Points on a hilly landscape, in no order, each with its height.
A ball rolls from a point to the lowest of its 2 nearest points, and stops where none of them is lower. Distance is the straight distance between rows; heights are no part of it.
z932: [  0  15  28 -11  23   7  34  -2  15  25 -27 -40  11  35   8  14 -12   1
  -8  10  43  26  -1  38  13 -30   4  22]  height 6.32
z433: [ 16   9  -7  -4   6 -16  32  11  -4   2   7   7  30  21   3  11  -4  -8
   5   1   0   5   3  12  12  22 -20  16]  height 3.09
z538: [ 31  37 -21  37 -30 -20  30 -26   2  -7  -8  -1  12   8   3  -2   1  -7
  51  13 -12  23 -11 -31  37  19  -7  14]  height 5.14
z287: [ -1 -29 -17 -25   7   7 -44   8  -5 -17  40  30  -5  26  -7  -5 -21  21
 -17 -25 -23  -4 -11  17 -30 -27  -9   8]  height 2.40
z659: [ -3  -6 -18 -13  -4   9  16  37 -33  22 -11  10  28  11   2   4  10  43
  -5  -6 -10  25  36  13  16   9 -17  -6]  height 4.05
z858: [ -5  43  -2 -11  12 -21  75  -6 -26 -12 -24  -4  35   1 -21   6  21 -10
   2  39  -9   6  27 -24 -11  18  30  23]  height 5.82
z454: [-13  -6 -38  -3   8 -14  47  23 -41   6 -14   5 -11  13  -7  36  11 -49
   9 -18  26   3  21   0  30  36 -29  -5]  height 1.20
z178: [-31  -6   2 -26   2   2  -6  66 -16  -5  13  23  18  14 -41  -4  -5  -3
 -32 -33 -16  -3 -21  13   6 -15  -6  16]  height 2.76
z603: [-19   1  13  23 -16   1 -14   3  31  -6  26 -31  -7  14   6  16 -15  19
   0  48  10  10  20 -29 -13 -13   2 -24]  height 4.06
z233: [-24  -2  55  -9   4  31 -12 -21  -4 -10  16  -8  18  -4  25  14  11   6
 -15  52  -2  11  27 -13   8  24  42 -31]  height 2.29
z411: [-34  -6 -17 -42  -7   1 -11  47 -42 -26  20  11 -10   5 -34  -1  -9   2
 -18 -41 -31 -13 -14  26   2 -23  16  15]  height 2.50
z595: [ 14 -22   7   1   3 -24 -23  56 -66  -8  19  27  28   4  10 -37  17  26
 -17 -14 -11  -7  -6   3  30 -10 -29  -7]  height 3.34
z725: [-47  -5  -7 -20 -33  22  -6   4  26 -27  47 -31   5   9  12   4   1   9
 -15  33 -28  -3   0  -8   4  20   1 -12]  height 2.82
z335: [-17 -34 -23   3   7  30 -30   7  26   0  17   1 -44   0 -10  16  -4  -3
 -28 -21   8 -40 -36   1 -23  48   9  -9]  height 8.17
z764: [  5  52  15 -24  -9 -25  39  -6  -6 -17  15 -10  33  -6   6 -26  29 -40
  -1  12 -18   0 -19  20  23  14 -16  40]  height 3.49
z276: [ 17  -8 -15  43  -6   0  -3  26  23  32 -23 -22   9  26   9   5 -14  39
  13  -4  12  50  25 -20  31 -25 -23  -4]  height 2.98
z688: [ 11 -22   9   5  -3   2 -46  -3 -40 -20   5  25 -40 -69 -18 -31  16   2
  -7   5   1 -18  -3  -3 -15  -1  14 -25]  height 2.56
z576: [ 15   2 -17  -8  22   5  -1   0  17  34  -3  14  35  13   8  12  -9  -3
  38 -28  -5 -17 -37  29  16  31  11  19]  height 3.04
z55: [  6  26 -23  12 -35 -15 -12 -25   2   0 -15 -26  -3   9  28  -5  -7  43
  25 -19 -44  -2  28   0   7  -7  12   7]  height 4.59
z859: [ -3   1  34  14   0  19   0 -30  -9  -6   4 -10  -7 -41  11  12  24 -10
  -3  51   1  -3  17 -24 -10  30  26 -40]  height 1.15
z226: [  8  19  55   3 -14   6  11  17 -32 -15  38  -1  17   2  -3  -5  11 -26
 -51  22  -8  18  -2  24  46   8 -30 -21]  height 7.59
z907: [  9  13 -13 -28 -21 -24   4  -2   1 -30  27  -4 -11  11  22 -20  -5 -17
   6 -18  -8  -3 -16  47  -7 -43 -29  26]  height 6.36
z213: [ 39   8   0  13  22 -15  26 -14  -8   8 -15  11  -1  31  11  -6   8  -6
  13 -11  37  28 -18  15  38 -23 -36  33]  height 6.54
z732: [-26   6  -5 -21 -28 -18  41  12 -33 -23  22 -40 -23  27  19  20 -11 -20
  -9  15   3  11  46  19   4   1 -18  -7]  height 4.22
z408: [  1 -10   9  -5  -8   2 -45 -17  -7 -27  -1  12 -42 -61  -7 -33  18   9
   3   4  -7 -33 -40   5 -32  11  22 -14]  height 2.34
z656: [-25  34  -8  -8  15 -23  55  28 -15  -4 -13  13  39  14 -29   6  14   0
  -5  19 -24   1  28 -26 -30  13   4  18]  height 5.16
z279: [  1   6  -7  19  -5  -3  43  36  30   5 -41 -10 -12 -26  -9 -11  19   3
  22  10  31  46  -7 -21  16 -39 -33  10]  height 3.91
z745: [  5   4 -24   4  -2 -22  -5  43  -8   6 -22  38   8 -27  -8 -33  24  43
  22 -11  -2  12   7 -20  -5 -47 -22   9]  height 6.12
z703: [ 20   0  12 -17 -19 -18 -35  26 -40 -21  45  31  32  11  18 -35   8  21
 -16  -9 -21  -7   0   9  10  -7 -31  -7]  height 3.07
z296: [ -9   5 -34  -3   9 -16  48   8 -15  -4 -17  11  -6 -13 -19  28  11 -45
  16  -5  10 -12  24 -17   1  22   0   9]  height 1.68
z180: [ 14  -3  14  -7   0 -20 -27  13 -32 -20  38  39  28  35 -10 -16 -12  17
 -26  -6 -23  -2   0  16 -24 -13 -18   2]  height 2.72
z8: [ 31  16  -2  -6  11 -32   1  -2   3 -10  18  23  34   8  16 -22   8 -24
  33 -22   9 -11 -47  19   8 -16 -22  23]  height 5.88
z398: [ 19 -21 -14  17  -3  -7  -8   8  18   3  21  11 -12  -4   9  17  -3 -59
   6 -17  24 -26 -16  -5  12  19 -38 -11]  height 5.79
z525: [ -8   5 -31 -46  -2 -15  -1  -7 -34 -11  13   3   9  28  11   7 -10   4
  15 -46 -29 -29  -9  55 -11  -1  18  28]  height 6.01
z381: [-46   6  13 -38 -17  12  28  26   0 -17  18 -36  11  26   1   0   4  -5
 -31  19  -2  22   6  35  11 -11   9  15]  height 5.68
z458: [ -2  10 -47   1  18 -24  37   7 -33   7 -24  43  19  -1 -11  13  15 -41
  37 -28  11 -22  -6 -19  14  29   4  31]  height 2.18
z325: [-10  27  37 -10  -6   0  16  12  -1 -12  -2   6  33  15  -1 -42  28  27
 -44  33 -25  30  46 -13   3 -27 -29   8]  height 4.67
z520: [ 53  12  34  26   5 -12  -7 -26 -12 -10  17  38  28  24   3 -12   4  24
 -16  28   7  37  15 -19 -12 -16 -26 -10]  height 4.54
z84: [ 37  -5 -11  12  10 -27  21 -30 -44 -16  27  23  -9  34   7  21  -7 -47
  -2  -9  23   4  14   6  11  14 -28   4]  height 6.11
z559: [ 19   8   5  11  14 -13  50  -6  -6  -4 -13 -10 -18  31  -2  -1   4 -16
 -14   5  41  28  17   8  11 -43 -58  31]  height 6.41
z310: [ -8  17 -38  28 -38 -17  -9   9  30  -4  -3 -55 -22  -7  16  -3  -7  28
  27  -5 -16   3  15 -13  -1 -12 -11  14]  height 4.94
z898: [ 14 -17  -1  43  15  -3  -3   6  46  17 -21   8  -4  15 -12   3 -17  11
  -2   2  25  25  26 -63 -14 -34 -20 -11]  height 3.51
z482: [ -9 -10   2 -26  12   1  14 -15 -67   1   0  -1 -11  30  -4  37 -20  -6
 -24 -14 -10  -4  47  37  -2  16  21 -18]  height 5.03
z300: [-27  21   0 -10 -17  -9  26  40 -28 -12   3  16  25 -23 -24  -2  31   4
 -19  26 -38   9  38 -28 -14  16   4 -10]  height 4.41
z846: [ -1   2 -24 -21   6 -12   1 -21 -60   4  10  19  18  16   9  19 -12   0
  20 -33 -22 -42   6  35   1  38  21   4]  height 6.26
z555: [ -4  13  42   8 -11   2  10  31 -19 -14  32   9  15  -2 -25   7  -4 -44
 -39  12  -8   8 -15   6   9  15 -23 -27]  height 7.37
z683: [ 15  -2   1 -11  10   2   1  -5  48  25   9   3  18  28   7  19 -24 -33
   0 -25  16 -15 -23  33  12   7 -11  20]  height 2.57
z866: [ 29 -25 -31  17  24 -27 -33 -25 -56  -6  -7  51 -19 -22  12 -15  -1  10
  33 -25  15 -23  11 -17 -12  -1   0 -10]  height 3.97
z781: [ -1   3  24 -13   0  -3  -7  34  13  -2 -23  15  -8 -19 -15 -37  17  18
 -20   0  19  33  -4  12 -16 -63 -28  18]  height 6.40
z771: [ 22  22 -17  15  -1 -23  18 -30  13   1  11  -6  10  11   3  12 -15 -11
  35   2 -12 -11   1  -8  -1   8   0   9]  height 3.60
z533: [-19   6   6  12  22  20  -6 -10  45  19 -30 -39  -6  -7 -13  12  -6  19
  20   8  -1 -16 -34  -4 -16  13  54  19]  height 6.37
z580: [ -7  12  32  25 -13   8 -20 -40  22 -15  -1 -26 -34 -41  31  -9  17  14
  -6  45   6  -5  14 -31   2  18  16 -39]  height 1.92
z953: [-23  -7 -13 -40 -31   1 -21  14 -51 -35  32   2 -29  -8 -19   6  -7 -10
 -20 -17 -36 -21   3  25  12   2  12 -13]  height 2.15
z153: [-47 -11 -23 -40 -26  17  -3 -16  13 -32  45 -56 -14  27  20  18 -16   8
 -19  15 -30   0  -6  26   9   2   0   4]  height 2.23
z336: [-36  26  22  -1  -8  17  17 -19   4   7 -13 -55  -3 -26  21  20  18 -16
  22  41  19 -18  -6  -2  19  37  35 -15]  height 6.59
z600: [-20 -11 -15  -2  -9  24 -17 -12   9  22  -5 -26 -20 -15   6  15   1  34
   5 -26   3 -32 -58  32  -1  76  23 -11]  height 2.02
z910: [ 10 -18 -21  -8  12  14 -20 -24 -24  39 -37   6  -3   7   7   8  -6  55
  25 -61  11  -9   2  21   8 -20   3  -9]  height 6.99
z704: [ -9 -17 -17 -11   3  17 -21  -5  14  -3  -8   6 -36 -18 -13  12  -9 -56
 -27 -39  25 -42 -17  15  -3  -3  10  12]  height 2.19
z794: [  3  20  -8  -9 -15  -1 -24 -40  -6   8 -29   3   2 -14  20 -32   7  60
  12 -15 -38  -2  14   9   9   0  26  -1]  height 4.15
z63: [-10  -8   4 -33 -14  31 -12   0 -14  -3  25  -7  16   4   7   6  -6  -4
 -12  -1 -35  -4 -20  40  15  31  22  -4]  height 1.13
z322: [ 25   5 -12   5   8 -24  20 -28 -45  -9  -1  38   5 -11 -14   3  11  -4
  18  19  -6   8  20 -29  -9  18   4  -8]  height 4.60
z841: [ 27   9  24  29 -13   5 -27 -56  10   6 -12 -27  -2  -9  31 -10   2  29
   7  27  -2   8  11 -24  18  25  22 -26]  height 2.66
z259: [-27  11   4 -14 -11  30  14  23  48  17 -31 -36   3 -47   7 -28  16   8
  15  17  -7  16 -25   9  18  -5  11   8]  height 4.66
z218: [ 43 -29  23  15   5  15 -37 -48  13  10  21   1 -26   7  17   8 -23   0
  -4   3  15  -6 -18  23 -11   0  -8 -27]  height 6.74
z426: [-13   7   5  -1  -3  -2  -4   6  29   0  10  23  24  31 -11  -6 -19  14
  -1   2 -27   8  -4  -8 -42 -18   5  20]  height 5.29
z318: [ 18  -3  11 -18  -6 -14 -11 -20   3 -29  23   2 -34   4   1   4 -20 -33
  -4 -14   7  -4  -3  33 -18 -33 -14  12]  height 6.51
z243: [ 22  25 -17 -18 -13 -25   5  -5  15 -14  16  -6  14   0  34 -30   3  -1
  36 -22 -10  -6 -40  36  13 -43 -12  32]  height 6.15
z806: [ -3 -22 -32  15  14  10 -14  -3  20  13 -19  23 -41 -45   0  -4  10 -33
 -14 -33  34 -46 -10 -10 -22  -1   6  -1]  height 2.00
z133: [  8  -4  47  -4  10  36 -28 -34  27  -7  14  -4   1 -15 -14 -14  -1  -2
 -11  33 -14  -6 -39   0 -34  15  43  -8]  height 1.25
z707: [ 12 -22 -28  36   0   0 -10 -17  28   5  19  -2 -34   3  14  33 -18 -23
   0  -7  22 -31   4 -13 -10  31 -25 -21]  height 5.64
z305: [-15  -3  -3  -8 -13  13  25  29  -9  12 -25 -23   9  -9  14   0  14  28
   0  26  16  34  36   1  28  -2 -13 -15]  height 4.53
z235: [-30 -19 -20 -20 -10   8   6  20   4 -19  19  -4 -52 -11 -21  27 -17 -70
 -21 -31  10 -26   0  12   1   2  -8  -8]  height 2.38
z652: [ 32 -25  -5  15  25 -19 -48 -20 -30  -4   7  33  -3 -22  16 -18   3  19
  23 -16   4 -37 -23  -3 -14   8   6 -14]  height 3.79
z685: [ 13  32   4  -1 -17 -24  15  -3  30   0  24 -18  32  28  30 -27   2  14
   2 -13 -23  20 -16  25  30 -28 -26  35]  height 6.44
z342: [-15   0 -35 -12   8  -8  26  16  19   6   3  12  -5  38  -6  23 -15  -5
  -5 -32  -4 -13  33  -3 -23 -22  11  28]  height 5.57
z648: [ 11 -35  14  22  24  33 -15 -14  -8  37 -10  19  11 -10   0  29   3  -9
   4   4  17  -4  -6  -1   8  54  10 -34]  height 2.36
z288: [-25  14   5 -36 -25  -4  15  10 -11 -20   5 -14  -5 -26   3 -13  23 -29
  -6  16 -25  -4  10   6  14  19  10   2]  height 3.00
z59: [ -4   1 -23   0  -5  10  10  37  17  30 -18  13  24 -24 -19  -7   9  16
  27  -1 -10   7  -5  -2   5  16   1   6]  height 5.48
z897: [ 15 -30   7  -8   3   8 -33 -28   8 -14  18   2 -56   3   5   1 -27  -7
 -11 -10  13 -10  12  15 -29 -27  -6 -13]  height 6.61
z951: [ -9  22  15  -5 -31  -5 -13 -24  49   0  23 -39  28  30  40 -21 -14  15
   0   3 -43  16 -15  17  40  -3  13  24]  height 6.79
z16: [  5  10 -24   9   1 -23   1  31   3   9 -15  37  29 -20 -15 -18  18  24
  28   2 -17  -8  -7 -33 -14   1 -11  -2]  height 5.84
z517: [-20 -35  21 -22   7  34 -25  18  24 -19  15   4 -10   4 -35   5  -9 -12
 -37 -11  -5  13 -30   6 -28 -24   4  -5]  height 7.67
z773: [-26  13   9   7   4  14 -14   9  58  13 -14 -25  20  -1 -29 -16  -8  31
   7  19 -23   2 -31 -26 -24 -17  44  22]  height 6.03
z412: [ 22  -1 -34   0  -3 -33   1 -40 -48 -12  -8  23 -12  -3  14   5  -3  13
  30 -12  -6 -17  18  -4 -13  -2   3  -1]  height 4.20
z563: [  8  40  16 -25 -11 -38  28  10 -38 -24   4  -9  11 -27  -6 -15  11 -58
   0  -5  -7 -23 -30  33  21  -2  -9  23]  height 2.91
z736: [ 28 -19  22  22  15  18 -15 -64  -2  11  13 -15 -12  13  28  36 -19 -12
   7  10  20 -13  -9  16   3  27   5 -42]  height 6.95
z769: [ 32 -11   5  33  11   3   3 -60  -2  22 -12 -12 -12  27  19  39 -26 -18
  22   2  31   7   7 -14  16  20   1 -23]  height 7.20
z964: [-12  23  -5  10  -6  -3 -11   6  49   0   1   5  43  13 -18 -15 -20  29
  13  -4 -56  -3 -35 -26 -32 -16  28  24]  height 5.66
z562: [-31  -8 -18 -52 -20  23  -8  -5 -28 -37  38 -29 -12   8  -3  15 -16   5
 -35  -8 -38  -5  -6  31   1  12  17  -1]  height 1.74
z465: [ -5  23  39 -12   8   1  26  36   2  -5 -17   0   0 -25 -26 -23  19 -24
 -23  -1   4  17 -13  20 -11 -32 -19  26]  height 6.55
z245: [  2  24 -34  -1  19 -37  35   2   7  -9   4  36   8  35 -11   3  -4 -21
 -10 -36  -1 -21  28 -26 -35 -27  -8  41]  height 5.40
z156: [ 16   2  30 -12  17  12  -5 -28  -5  -6 -15   4 -10 -24 -10   0   0 -23
   0  15  -5  -4 -12  18 -18   4  41  -7]  height 1.98
z58: [ 22   3  -5  10  30 -19  30 -29 -57  -1 -20  52   1  18 -24   5  10 -14
  -4   3  20  13  39 -31 -17  11  15  16]  height 4.98
z80: [ 16  25  20  22  10 -13  -8 -29  -2  10 -11 -17  34  22   8   7 -10  35
   0  40  -6  28  35 -40   6 -10  46  -5]  height 4.19
z206: [  9   5 -15  -4   8 -14  10 -40  16  -9  25   9   2  28   0  25 -29 -24
  15  -7 -19 -32   2   4 -30  18  24  17]  height 4.03
z557: [ 41   5   6  14  24 -31  -7 -15  11  -7  -8  47  16   2   3 -22   1 -23
  35 -15  20 -12 -44 -14 -10 -27 -20  23]  height 5.69
z323: [-14   9   3  -8   1 -18  16  -1   1 -15  17   9   6  30 -16   5 -16  10
 -10  17 -25   7  34 -24 -49 -16  14  -4]  height 4.91
z380: [  8  -2  -4  -2  15 -10   1 -29   0  -5   8  11  -5  20 -11  17 -23   9
   7  11 -23 -29  31 -16 -48  11  38  -4]  height 4.45
z229: [ -3  -8  16 -23  -7  41 -33 -18  24  -5  21  -3  12 -14   0 -15   4   2
 -15  12 -24 -12 -56  24   2  32  16   0]  height 0.37
z361: [-33   9  35 -18 -14  10  10  17   1 -15  19 -17  16  23  12 -16  11  16
 -53  32  -6  28  41   6   6 -10 -17   0]  height 5.21
z467: [  1  -1  70  -5  -2  21 -16 -24  -9 -27  24  12  16  -3  15  -9  10   1
 -38  48 -16  18  30 -18 -14   4  24 -21]  height 3.21
z871: [-12   2 -29   1   6  -2  50  23  -7  20 -10 -15   9  34   8  32  -6  -8
  16 -13  17  16  27  10  30  15 -27  11]  height 3.54
z37: [  5 -13  -9  -8   2   1 -15  41  13  10 -16  14   1 -20   5 -35  11  41
   8 -13   9  23  -6  18  -1 -58 -21   8]  height 6.27
z148: [ 10 -20  -9  17  -3  18 -15  -2  14  38   2 -14   0  17  23  23 -23  20
  12 -14  10   6  -6  22  19  15 -19 -18]  height 2.37
z392: [ 25 -16   8  33  11   4   5  19  14  26 -10   6  10  25   1   0  -7  33
 -13  13  29  54  20 -27   8 -21 -32 -15]  height 3.23
z676: [-16  22   6  -3  -3   8  46  -9  -9   6 -30 -23  14 -35 -11  12  25 -30
  24  35   3  -2  -4 -12   9  34  37  -6]  height 6.00
z799: [-45  17  -2  17 -29  13 -15   7  42 -16  49 -41  12  22   8  13 -13  16
   1  44 -18   0   1 -37 -14  14  11 -16]  height 3.50
z515: [-15 -40 -36  -4  -6   3 -51  35   6 -19  25  12 -51  -7   2  -5   0 -11
  -6 -47  -1 -36 -20   7 -13 -26 -26  -1]  height 1.99
z654: [  8  35  11   7   1   4  35 -45  -6   5 -39 -16  27 -27  10  -1  23 -11
  28  39 -10  10  -4 -26  24  35  41   5]  height 5.31
z309: [ 30 -22 -39  16   3 -11  -4  -5  -8  14  -5  24 -12  33  32  12 -13  17
  15 -44  29  12  21   2  27 -27 -41  -6]  height 6.77
z934: [-17   4 -38  38   6  -6  31  -3   4  18 -53 -38 -24   1  -7  28  -2 -11
  37  11  33   1  27 -49  10   5   9   3]  height 3.48
z763: [  7 -28  11  11   9  36 -30  -5  -8  29 -12  -4  -4 -22   2  11   6  30
  -5   4  -3  -6  -7  14  -1  43  14 -45]  height 1.78
z693: [  5 -15   3  20   3  -4  -3  30  13  -4  -4  21 -14 -38 -15   0  11 -37
   2   8  19  12   3 -28 -20  -8 -35 -22]  height 3.27
z711: [-16 -23 -41   9   4  -6 -30  11   1  -4  -5  13 -66 -31   6  -7   2   1
  -2 -50  26 -51 -16  -1 -30  -2  -3   3]  height 1.83
z486: [-18 -31 -34  42 -11   4  -6  20  14  15  11 -13 -47 -11   2  24  -1  11
   0   3  14 -15  27 -26 -10  48 -24 -38]  height 5.41
z756: [ 20 -18  17  25  28  20 -18 -13  22  23   3  35  12  -3 -11  25  -3 -39
  -8   4  11 -16  -3 -29 -10  39  13 -21]  height 2.92
z414: [ 14  34  -9  32 -13 -11  33 -30  -5   2 -32 -26  28   7   4  15   6  -5
  36  30  -5  22   9 -38  28  30  30  15]  height 4.61
z820: [  2   3  43 -25 -19  16 -19   0  41  -7  21  -3  12  -6  24 -36   7   0
 -14  14  -4  34 -22  22  22 -18 -29  -2]  height 7.40
z3: [-38  -2 -32  -9 -19 -11  52  51  -6   4  11 -29 -11  18   7  32  -7 -16
  10  -2  10  14  41  10  14   8 -26   2]  height 3.86
z983: [ -7  -9  -4   9  -9 -23 -29  11 -37 -28   9  33 -31 -54 -33 -19   7 -16
  -8   3 -18 -27  18 -29 -35 -11   9 -28]  height 2.78
z916: [-34  28   8  14   1  16  -4 -18  35  17 -29 -64  -7 -19  11  19   1  18
  19  27  26 -17 -22   3   2  32  50  -3]  height 6.75
z540: [  6  10  -6  47   4  -3  25 -17  13  14 -23 -25   2  11 -10  36  -4 -18
  38  33  26  15   9 -55  21  26  23  -7]  height 3.99
z510: [ 23  13 -13  -2  36 -34  26 -10 -45 -14 -11  50  10  21 -22   2   7 -16
 -11 -22   0 -11  23 -15 -24 -13  -8  34]  height 5.22
z124: [-26  -3 -15 -24  -6  16  -4 -30 -23  29 -41 -22 -18 -12  -2  13   9  40
  26 -67  12 -30 -12  38 -14  -8  20   0]  height 7.13
z430: [ 13 -15 -23  -4   8  -8  -9  52 -65  14  10  36  33  10 -13  -8  13  39
  -8  -6 -10   4  23  -3  18  21 -27 -10]  height 3.66
z650: [ 23 -37 -22  26  26  -7 -53  -3   8  15  13  54   2  -4   2 -18  -5   1
   1 -18   6 -39  -8 -29 -29  16   2  -6]  height 3.57
z172: [-10  -2  33 -19 -22  17 -14 -23  55 -12  39 -29  24  22  27 -25 -11   3
 -28  29 -13  28 -25  18  16 -18  -4  12]  height 7.14
z755: [ 31 -26 -16  14  14   3 -17 -23 -22  33 -36  14  -9  18  28   8  -7  39
  14 -42  34  23  15  16  25 -31 -22 -10]  height 6.87
z10: [-21 -22  -4 -12  18  30 -17 -21  23   2   2 -15 -39  14  -4  22 -21  15
 -18 -15   7 -24 -30  16 -23  23  25  -5]  height 8.02
z521: [ -9 -11  11 -15   6  31  11  48  28  36 -21  -6  30 -33 -20  -8  16   6
   8  11   5  17 -28  13   5   8  14   0]  height 5.11
z566: [ -8   4 -19 -32  18  -3  16  -1   2   3  -8   4  -4  30   5   7 -16   8
   7 -38 -17 -10  -1  42 -14 -18  23  36]  height 5.80
z17: [  1 -13  12  14   0 -33  -5  47 -30 -12  21  25  -5 -30 -18 -20  -3 -52
   4 -18  14 -24 -33 -21  29  -8 -37 -17]  height 2.39
z468: [-32 -24  -8 -33  15  39  -8  -2  29 -12   8 -29 -14  11 -22  12 -11   6
 -20   4 -11  -6 -35   8 -25  -2  19  20]  height 7.85
z181: [ 17   8  31   4 -11 -17  -2  -1 -30 -15  17  33  18   8   8 -27  15  24
 -43  26 -17  30  40 -20  -5 -21 -42 -18]  height 4.09
z526: [ 32   0  -4  26  23 -16   4 -51   9   1 -18  27 -13  12  -7   9 -19  -5
  10   9  20  14  27 -43 -15 -16  11   8]  height 5.13
z316: [ -7  -7 -39  35 -23  -4   4  29  32   9   1 -29 -41 -19   6  10  -1   4
  25   3   4  -7   8 -18   5   2 -37 -23]  height 5.19
z496: [ 38  10  17  31 -10  -4 -28 -35  17   6 -11 -19  32  21  24 -14   0  40
   7  18 -30  30  24 -34  21   0  17   6]  height 3.43
z370: [-29 -14   3 -10 -12  42 -29   8  25  18 -12 -30  -1 -12   6 -14   3  60
  -8  10 -13  10  -5   6   9  -1  24  -9]  height 3.06
z692: [-17 -29 -14  -3 -17  -8 -28  52 -21 -20  30   7 -27 -25 -13 -14  -2 -29
   6 -30  -4 -39 -23   4  13   0 -24 -18]  height 2.17
z715: [-22  33  49 -26  -5   4  25  18  17 -17  -5 -17  19 -17 -21 -20  11 -24
 -22  24  -8  17 -23  14 -17 -23  13  25]  height 6.76
z51: [-25  -5  -9 -12  -5  31 -14  11  -1   9   2 -15 -13 -37 -12   1  18  20
  -9   3 -16 -28 -43  17  -5  77  32 -12]  height 1.40
z778: [-13   0 -18  -7 -17   6 -23  -3 -29 -11   2   0 -33 -43  -4  -9  19   5
   5  -7 -14 -43 -33  13 -16  47  15 -15]  height 2.01
z678: [ 15   5  36 -10 -19  -9 -49  -8  14 -22  27  30  14 -40  22 -48  22 -15
  -1  19 -29 -15 -28  -9  12   9 -14 -10]  height 7.95
z346: [  0   8 -38  29  12  -8  27 -15  -9  20 -70   6 -12 -17 -20  11   5  10
  48  -9  11  12  12 -40  12   3  25  15]  height 3.08
z677: [ -6  19   7  35 -13  -7 -32  13  30   6  -4 -32  33  22  -3  14 -16  32
   2  38  -6  28  28 -46 -14 -15  26  -5]  height 4.68
z782: [-18  -3   3 -29  -7  33 -15 -20  -5  23 -34 -10  11 -16   3 -17   6  60
   4 -15 -24  -5  -5  27   9  10  41   2]  height 3.62
z974: [ -9  11  -5  15 -12   2  21  30  50  15 -38 -45  -3 -36   3  -5   6  -1
  29  29  21  27  -8 -19  21 -28   2   3]  height 4.21
z831: [ 15 -27  17  14  -6   9 -16  11 -20  -4   1  12 -13 -24 -10   4   8 -13
  -9  15  11  20  18  -4  -2   1 -19 -33]  height 3.52
z473: [  1  16  38  -7  -1 -37  15  34 -26 -28  18   3  -3 -25 -19 -27   5 -47
 -13  -9  14 -17 -44  16  27 -30 -33  12]  height 2.59
z416: [  6 -16 -18  27  16   7   4  25  47  24 -37   9 -10 -17 -18  -8   3   4
  14 -11  30  26  10 -43   0 -43 -20   4]  height 3.68
z672: [  5  26  23  -1  22  -4  49  -1  10   7 -20 -32  16  29  -6  -7   4   4
 -15  21  24  25   5  12  -1 -40 -22  40]  height 6.49
z56: [-21  11  23 -17 -16   8  16  19 -41 -18   2   8   6 -30   6  -4  34 -10
 -19  27 -22  11  50  -6  30  34   6 -23]  height 3.67
z981: [-19 -20  43  -7  14  22  -2  38  17   0   2   6   0  22 -31   3  -9 -13
 -47   4   8  19   0   0 -21 -20  -1  -5]  height 7.53
z978: [ 26   1  13  15  11 -17  28  -1 -10 -13  13   7 -13  23   2  14   1 -46
 -18   0  38  18  16  -1   5 -16 -61   6]  height 6.29
z663: [-18 -14  -3  -4  -1 -11 -13  32  -3 -18  -6  29 -18 -36 -37 -12   1 -25
  -9  -8  -9 -17  10 -25 -37  -7  -6 -10]  height 3.02
z900: [ 25  -6  -6   6   1 -17   5 -13 -21 -13  34   7 -14  16   8  33 -13 -73
   1 -18  24 -21  -2  10  16  26 -27 -13]  height 5.94
z225: [ 11  12  21 -37 -25   5 -30  -4  25  -4   6  11   5 -38  34 -43  24  -6
   8   6 -14   5 -24  24  41  12 -17  -5]  height 7.69
z532: [-18   9  64   6  26  17  10  31  -5 -12   5 -13   9  28 -31  16  -1 -28
 -57  25  23  14  15  -1 -17 -23 -11  -4]  height 7.36
z441: [ 33 -15 -12   5  31  -8  -2  13 -16  12  -1  17   0  34  23  -9   8  -5
   3 -39  45  10  -9  20  35 -27 -47  23]  height 6.65
z514: [-36  10  12 -24 -10   8  23  12  28   8  -4 -52   4  23  16   5 -17   7
  -1  23  29  28   0  33  10 -32  17  14]  height 6.06
z53: [ 20 -20 -15  16  24   5 -17   2  12  23   2  56  28   7 -12  10  -6 -10
  -8 -16   8 -25   5 -39 -12  21   7  -5]  height 3.32
z729: [  0 -30  21  21 -13  43 -45 -10  25  21  -3 -24 -15  -4  12  -9  -3  61
 -24  17   5   8 -13   5  11  25  17 -38]  height 2.45
z828: [ -1 -18 -21 -14   7  24  -3  -2  35  12   6   1  -7  21   6  23 -22 -43
 -20 -37  28 -35 -20  32   0  -5  10  24]  height 2.35
z982: [-26  32  59  -1   3   7  29  23  -7 -23  14 -11  27  18 -31   1   2 -43
 -55  26 -16   7 -21  19  -8  -5   1   0]  height 7.09
z690: [-21  -3   8 -24 -11  10   9  -6 -13 -20  -5 -10 -20 -25 -15  -8   5  -8
  -9  20 -13  -2   6  13 -21  -5  31   1]  height 2.49
z95: [-26  11   0 -25 -15   9   3 -44 -28  13 -42 -26 -33 -40   1  -5  20  30
  19 -36   1 -31 -13  28 -21  19  25  -5]  height 7.27
z50: [-11 -27 -41  -6  -3  11 -35  14  20  -2  14   9 -36   9  -2  -4 -16  35
   1 -32  -7 -16   3   8 -20 -34 -10   6]  height 2.16
z93: [ 50  -1  13  26   7 -18 -11 -38  18  -3  17  16  11  33   6   2 -22  12
   5  15   1  24  11 -25 -16 -24 -19  -8]  height 4.86
z36: [ 19  -4  29   2   5  -7 -10   8 -44  -7   4  22  -5 -13 -16 -13  11  -2
 -37   8  10  20  19   5   3 -26 -17 -17]  height 3.73
z537: [ 20  17   1 -17  13  10  10 -14  12  35 -37  -4  33 -15   8 -11   5  16
  39 -19  -6   1 -41  31  18   3  34  22]  height 3.65
z33: [ 33  -4  -6  17  23 -16 -18 -36  17   5 -24  26 -25 -18 -14 -18  -7  17
  18 -17   6  -6  11 -24 -36 -32  17  -1]  height 5.35
z752: [-13  -8  23   9  -8  19  -7   9  21  10  -7 -37 -11  -1  15   0  -7  28
  -6  38  25  36  34  -4  11 -31  -5 -27]  height 4.47
z952: [-23  11  -1 -19 -18   3  36 -18 -47  -5   7 -36   5  29  24  38 -11 -11
  -5  10   3  -1  42  25  14  34  15 -21]  height 4.65
z945: [  8 -15  -9  25   3  15  -1  20  33  38  -3 -29  29  42  11  19 -26  29
  11 -10   5  25   3  -2  31  -2  -7  -2]  height 2.68
z338: [ -3   7 -43  10  28  -2  45  -4  -8  32 -52  28  11  -4 -20  14  18  -5
  41 -27   8  -1   2 -23  17  27  25  28]  height 2.65
z890: [ 35   7   0  10  16 -20 -12 -21  27   1 -16  18  -2 -17   6 -19  -3   8
  30  -4   7   7 -23  -4 -15 -41   0  21]  height 5.52

Call two points neighbours if one is among the 2 nearest of the other. Go from one point of each pair to the other, from neighbour to neighbour, staying as low as possible. Name the highest point that can't be avoided.
z562 and z859 => z677
z763 and z515 => z537
z414 and z51 => z672
z433 and z454 => z871

Where does a ball stop that starts at each point below?
z858 => z229
z521 => z763
z831 => z51
z309 => z763
z736 => z181
z678 => z181
z486 => z763
z525 => z763
z533 => z433
z225 => z181
